Each row is a point on a tangle of strands that fork, close into loops and nearly touch. The rows are in no order.
In the rows, zero is written as 128.
Points whose rows are less than 105 apart are linked; no others are. Some points are linked to none.
rosur: [113 166 187 134 186 101 178 124  67  75 109 102  98 155 121 157 198 125
 105  74 124 145]
punef: [130 134 149 112 104 111 133  89  82 112 143  93 146 172  74 140 165 122
 104 131 195 145]
gor: [119 151 162 128 149 107 181 117 125 139 189  92 114  99 151 136 143 117
 126 157 175 136]
reve: [167 130 131 127 108 166 133 110 125 165 156 106 127 150 100 144 173  73
  83  82 133 110]
rad: [128 143 145 114 117 108 176 106  68  77 112  79 131 180  57 163 215 102
  98  91 122 144]
putut: [ 99 150 176 131 150  69 168  98 142 112  85  81 177 139 132 167 130 135
 124 121 135 183]
manik: [153 107 147 139 148 133 171  88 123 141 164 107  96 106 154 135 162 102
 104 107 116 115]
bilu: [128 104 102 131 147 133 105 142 139  90 112 168 112 107 132  68 116 132
 159 125 106  84]
fip: [146 136  93 145 106 132  95 150 193 165  89 174 164 161  98  85 118 146
 137 130 101 105]
Gif: [136 141 135 148 124 185 120 131 137 164 145 126  86 152 117 156 124 138
 107 103 177 127]
benaz: [ 94 142 153 123 161 124 180 116 126 113 171 111  93  71 191 130 120 120
 147 157 142 132]
bag: [131 131 174 136 140  98 125  83  76  77  98 115 143 137 120 109 146 130
 111  79 129 142]
nel: [191 154  97 149  89 178  81 139 122 195 158 184 107 164 158 168 111 116
 108 136  83 102]
mib: [131 114 144 150 144 124 132 112 161 130 116 106 149  81 160  98 113 110
 134 100  98 124]
Dig: [119 100 132 133 116  78  92 120 125  97  64 116 168 122 119 125 109 146
 162 137 145 148]
geki: [ 77 108 125  95 119 112 120  94 122 104 156 133 135  98 136  68  74 143
 153 159 135 151]
Tas: [121 110 147 113 128  51 115 126 128 116 138 105 178  98 119  74 122 118
 136 132 128 144]
leva: [181  99 120 139 128 102  96 157 100 105 124 120 151 103 118 107 167 106
 133 125 131  89]
gutar: [ 60 120 127 104 149 144 182  96 121  94 143 116 101  73 201 120  86 129
 161 166 100 154]
peda: [152 126 144 140 107 109 134 109 130 152 122  74 169 117 119 152 156  88
 116 119 154 143]
Miseb: [158 157  83 125  80 129  82 185 137 189 158 190 129 140 143 160  95 142
 145 186 109 111]
Biluk: [172 120 145 119 136 131 144 123  53  83 141  93 114 135 108 142 219  79
  98 112 144 100]
bibid: [ 96 121 141  98 126  89 144  85 105 111 171 123 129 113 131 102  96 151
 142 176 163 149]
Sosad: [135 106  75 128 114 126 101 140 176 141  98 174 144 120 126  69 109 136
 159 157  86  94]
Nif: [121  91 122 136 149 122 132 120 116  90  89 133  96 121 139 160 136 146
 156 124 145 123]
lofe: [102  92 131 119 155  96 167  98 160 107 127 122 141  88 168 105 105 116
 141 117  50 139]
Runa: [101 120 161 116 133  63 151  79 135 113  76  86 177 121 161 157 102 134
 137 144 119 183]
tavaz: [120 137 184 161 170 125 152 118 145 107 112  93 137  93 161 124 126 113
 123  83 128 134]
lapu: [ 96 115 164 139 190 149 174  82 131  98 111 115  66 120 179 155 134 137
 121  97 106 141]
lib: [ 98 130 160 120 175  78 196 124 128 106 159 115 115 156  90 144 179 132
 108  96 119 153]
voluf: [116 109 149 113 164  51 145 151  84  63 123 131 140 124 101 124 163 145
 137 119 127 131]
mog: [ 83 135  82 100  80 164  99 143 135 149 136 131 140  56 159  76  61 135
 171 189 120 151]
Ket: [104 163 186 112 189  72 170 133  51  60  94 131 114 149 129 138 168 146
 114  77 107 145]
sineb: [176 149  94 152 106 151 105 160 182 192 100 176 159 189 100 130 146 118
 116 119  87  94]
kidek: [123 140 159 123 161 125 179 135 113 117 182  94 102 153  83 134 202 107
  94 108 162 131]
kolim: [126 110 104 118  89 145 135  92 117 162 153 127 104  69 168 141  91 135
 141 178 141 131]
poza: [119 130 155 145 160 115 126 153 111  74 122 127 119 153  60  86 170 146
 109  65 126 128]
nek: [ 82 120 135 116 110 136 141  52 137 113 104 102 133 127 147 139  65 163
 138 165 158 176]
Vake: [158 168 121 148 105 179  57 166 131 164 136 179 119 174 120 123  96 143
 112 113 143 102]
mupos: [137 131 125 140 153 139 130 182 137 107 132 127 105 169  52 115 201 134
 104  81 139 112]
bes: [192 135  93 147  99 164  95 141 144 158  91 156 143 188  84 130 171 107
 103  98 101  87]
Dis: [138 107 115 131  91 100  67 129 139 143  83 111 171 100 131 103  95 130
 150 150 152 139]
puro: [173 113 106 143 140 160  88 164 103 124 132 160  82 114 147 118 143 126
 129 128 138  70]
bovo: [110  92  84 127 119 144 128 100 191 121  83 150 145 122 129  88  86 147
 148 141  69 129]
Gos: [ 88 103  95 128 130 164 146 114 185 123 108 136 113 115 137 115  83 153
 149 140 101 138]
gako: [152 153 114 152 102 191  88 151 144 183 123 157 103 179 117 174 102 144
 108 114 152 122]
Likib: [160 108 135 128 127 108  89 133  80  96 133 134 147 121  93  77 146 129
 115 115 157 104]
ful: [130 114 161 126 128 122 138  39  84  98 125 122 115 139 133 112 123 137
 103 106 136 137]
Masag: [ 83 154 175 105 181  64 201 112 124 101  89 116 141 152 148 183 127 148
 124 109 114 173]
Muv: [112 139 164 150 174 134 169 124  97  97 106  93  76 159 115 186 195 134
 121  93 165 144]
zus: [109 153 185 113 161  55 140 123  59  61  93 127 154 142 112 111 142 144
 122  88 116 149]
sot: [161 166 107 141  78 171  47 136 138 177 112 185 145 158 139 101  72 146
 120 135 114 109]
paba: [166 142 146 124 105 141  83 151  76 111 143 105 160 145  73  91 165 100
  90 101 169 106]
nize: [145 143 127 116  99 129 151 136 123 187 192 105 134 139 108 169 146 102
 109 156 180 131]
zafo: [147 109 108 149 143 136 141 143 177 156 134 134 122 139  98 131 153 125
 122 102 112 112]
vimid: [ 71 126 158 117 150 122 125  94 127  74  89 133 136 144 116 110  82 166
 141 105 145 165]
sura: [135 125 103 123  64 147 100  97 138 186 116 105 143  56 185 128  69 134
 137 181 115 153]
murik: [176 137 111 110 100 147  86 176 101 146 158 131 150 164  71 131 164  95
  98 123 148  99]
medus: [125 131 153 132 152  80 179  99 105 102 117  95 125 122 165 195 151 123
 150 152 162 143]
Pelo: [ 79 120 145 138 191 176 160 119 160 112 134 125  53 109 167 128 122 142
 131 107 122 133]
fedil: [118 178  80 111  75 168  91 152 174 196 147 185 144 103 157  72  63 141
 142 175  53 127]
matas: [188 148 122 130 105 182 110 142 107 189 187 130 117 147 139 158 151  68
  78 104 119 100]
besu: [114 115 139 122  98  92 131  76 149 145  96  81 168 110 148 146  96 144
 136 167 152 180]
kad: [101 112 141 139 138 103  98 117 124  77  62 130 149 141 100 113 105 163
 154  97 139 146]
Dila: [157  79 102 140 123 129 111 106 101  94  83 143 102 151 102 152 156 151
 138 118 143 107]
naz: [119 133 139 136 125 114 108 164 125 129 149 120 134  88 132 108 109 129
 149 147 175 117]
sivu: [123 122 139 132 115  81 154 123 104  90  86  91 159 168  67 176 188 127
 129  98 140 157]
Bimon: [ 82 115 150 105 172  65 159 143 114  77 129 134 133 118 129 131 125 147
 157 133 132 145]
sofof: [175 137 122 160 119 181  83 125 125 145  99 147 122 162 101 117 155 110
 100  65 124  94]
ros: [101 139 157 118 123  93 142  95 109 117 150 108 143 149 100 130 128 149
 127 144 196 156]
Terof: [192 160  99 136  86 131  56 203 121 174 135 181 155 165 136 154 128 120
 132 170 104  90]
Loro: [186 137 102 141 112 165 119 144 148 201 176 156 112 145 138 144 137 101
  97 116  87  96]
kop: [ 76 134 167 104 181  79 190 112 130  93 141 124 120 132 138 145 124 147
 131 121 121 161]
ror: [ 61 115  97 112 123 182 162 110 162 123 142 124 107  82 165 113  72 137
 154 159 102 155]
zado: [ 50 139 138 104 111 137 157  80 150 112 114  75 164  80 190 104  56 139
 136 182 108 192]
zeni: [134 158 161 156 149 146 115 175 134 126 148 104 135 124 100 107 152 105
 115  76 177 116]
Kes: [189  94 102 133 135 158 115 130  94 129 139 143  81 129 125 143 179 106
 101 120 126  73]
maso: [104 127 156 130 136 126 179  66 165 147 151 100 130 120 141 128 108 136
 106 124 127 160]
suz: [ 98  87 100 112 152 113 121 141 124  67 116 157 112 100 150  89 107 135
 184 145 102 111]
dem: [167 157 116 126  86 139 114 172 107 201 202 129 125 116 145 187 122 106
 118 163 146 125]
dizi: [148 121 126  90  91 104 140 119  96 124 165  88 160 166  57 137 197  89
  91 134 158 132]
vov: [130  94 105 154 158 142 133 160 152 109  85 138  87 110 143 163 146 138
 162 119 130 101]
gelip: [ 50 143 163 122 173 141 157 113 145  71  85 115 122 127 163 132  78 153
 149 114 139 168]
tob: [143 107  98 114 109 139 127 135 102 155 183 150  77  88 150 146 117 138
 137 179 156  98]
nubi: [146  96 115 144 120 106 133 117 119 101  80 119 135 164  68 160 173 141
 132 103 134 132]
gulen: [ 86 106  97 103 102 118  99 132 145 123 131 134 153  92 133  58  67 139
 169 171 126 147]
bifof: [145 113 112 114 107 124 149 121 106 159 188 134 103 123 119 148 136 134
 112 163 172 116]
letep: [ 64 112 124 109 114 156 156  51 147  98  94  97 142 110 180 133  53 147
 126 162 103 182]
Nogu: [109 140  73 116  94 154 108 172 141 160 148 156 122  59 162 110  78 135
 175 180 117 117]
numet: [138 104 100 156 152 134 137 151 191 123  77 150 116 131 121 133 149 141
 154 112  97 101]
rof: [194 151  97 128 108 137  82 217 122 161 157 162 148 169 103 148 158 103
 115 151 118  85]
Bemob: [119 140 136 146 107 155  93 117 171 157 113 119 154 134 108  97  82 145
 116 102 150 146]
nebi: [131 162 101 119  89 161  69 154 145 173 148 182 136 126 137  65  63 146
 137 153 100 108]
vuz: [150 144 131 133 116 190 128 126 119 161 146 118  96 180  86 160 168 100
  82  86 163 120]
lene: [145 130  72 111  91 137 105 169 118 175 171 174 103 106 136 143  94 152
 151 191 129 108]
beb: [151 154 107 129  63 132  72 145 142 209 135 123 156  85 163 139  73 128
 134 169 117 151]
fadav: [112 130 175 129 168 130 155  52  90  80 116 123  88 121 183 128 124 133
 118 107 122 134]
pil: [139 132 160 119 149 108 181 115 114 130 198 100 117 119 125 136 188  96
 103 131 151 120]
Bug: [ 32 123 134 104 160 133 162 133 161  67  92 117 158 121 160 121  57 142
 159 136  97 178]
dul: [ 74 103 132  99 163 120 182  97 136  85 119 126 126  86 199 129  88 117
 151 144  56 152]
gozu: [178 137  98 137 142 170  91 210 118 149 146 177  86 163 119 143 170 124
 116 137 129  70]
Zazef: [139 127 109 142 168 154 140 188 162 146 158 143  79 163  74 129 184 131
 108 100 129  98]
sav: [ 81 105 124 119 152  91 137 158 148  78 106 126 141  87 145 114 102 130
 189 144 115 139]
gibol: [169 173 104 147 112 161  97 182 171 187 138 207 131 204 118 129 136 129
 117 136  77  87]
sen: [146 137  94 153 112 167 104 169 175 174 101 160 123 117 154 147  93 141
 151 143 115 102]
depar: [133 139 177 157 170 120 147 152 118 106 130  90 130 104 135 134 175  95
 127  88 152 119]
Gele: [164 128 106 136  82 116  77 143 152 186 121 123 168 113 132 116 107 117
 131 144 127 127]
feb: [178 106  85 129 118 131 129 123 159 174 155 156 132 138 111 107 156 113
 108 127  81  91]
bafim: [167 129 114 132  90 131  81 145 134 174 139 129 160 154  94 127 131 113
 108 124 147 122]

A fork is a point with three links, a tip a point with one. Leave the first point through the second and follow the links. Name the first fork or tip that comes.
sot / Vake -> Loro
vuz / Gif -> fedil
zeni / depar -> gutar
Masag / putut -> zado
zafo / numet -> rad
rad / sivu -> zafo
Bug / gelip -> Gele
dizi / punef -> lene
mog / gulen -> dizi
zado / letep -> kop

How many points has the smallest loop of links through each point below? Write - if it is on no loop.
pil -> 15
beb -> 11
feb -> -

Name the points in between on the shortest way along the links from the first point to the second, in order.
poza / nubi -> mupos, Zazef, zafo, numet, vov, Nif, Dila
zado / sav -> letep, nek, besu, Runa, putut, Masag, kop, Bimon
Nogu / Kes -> lene, Miseb, Terof, rof, gozu, puro
tob / punef -> lene, Nogu, mog, gulen, geki, bibid, ros
kidek / Sosad -> lib, kop, Bimon, sav, suz, bilu
zafo / Gif -> feb, Loro, matas, reve, vuz
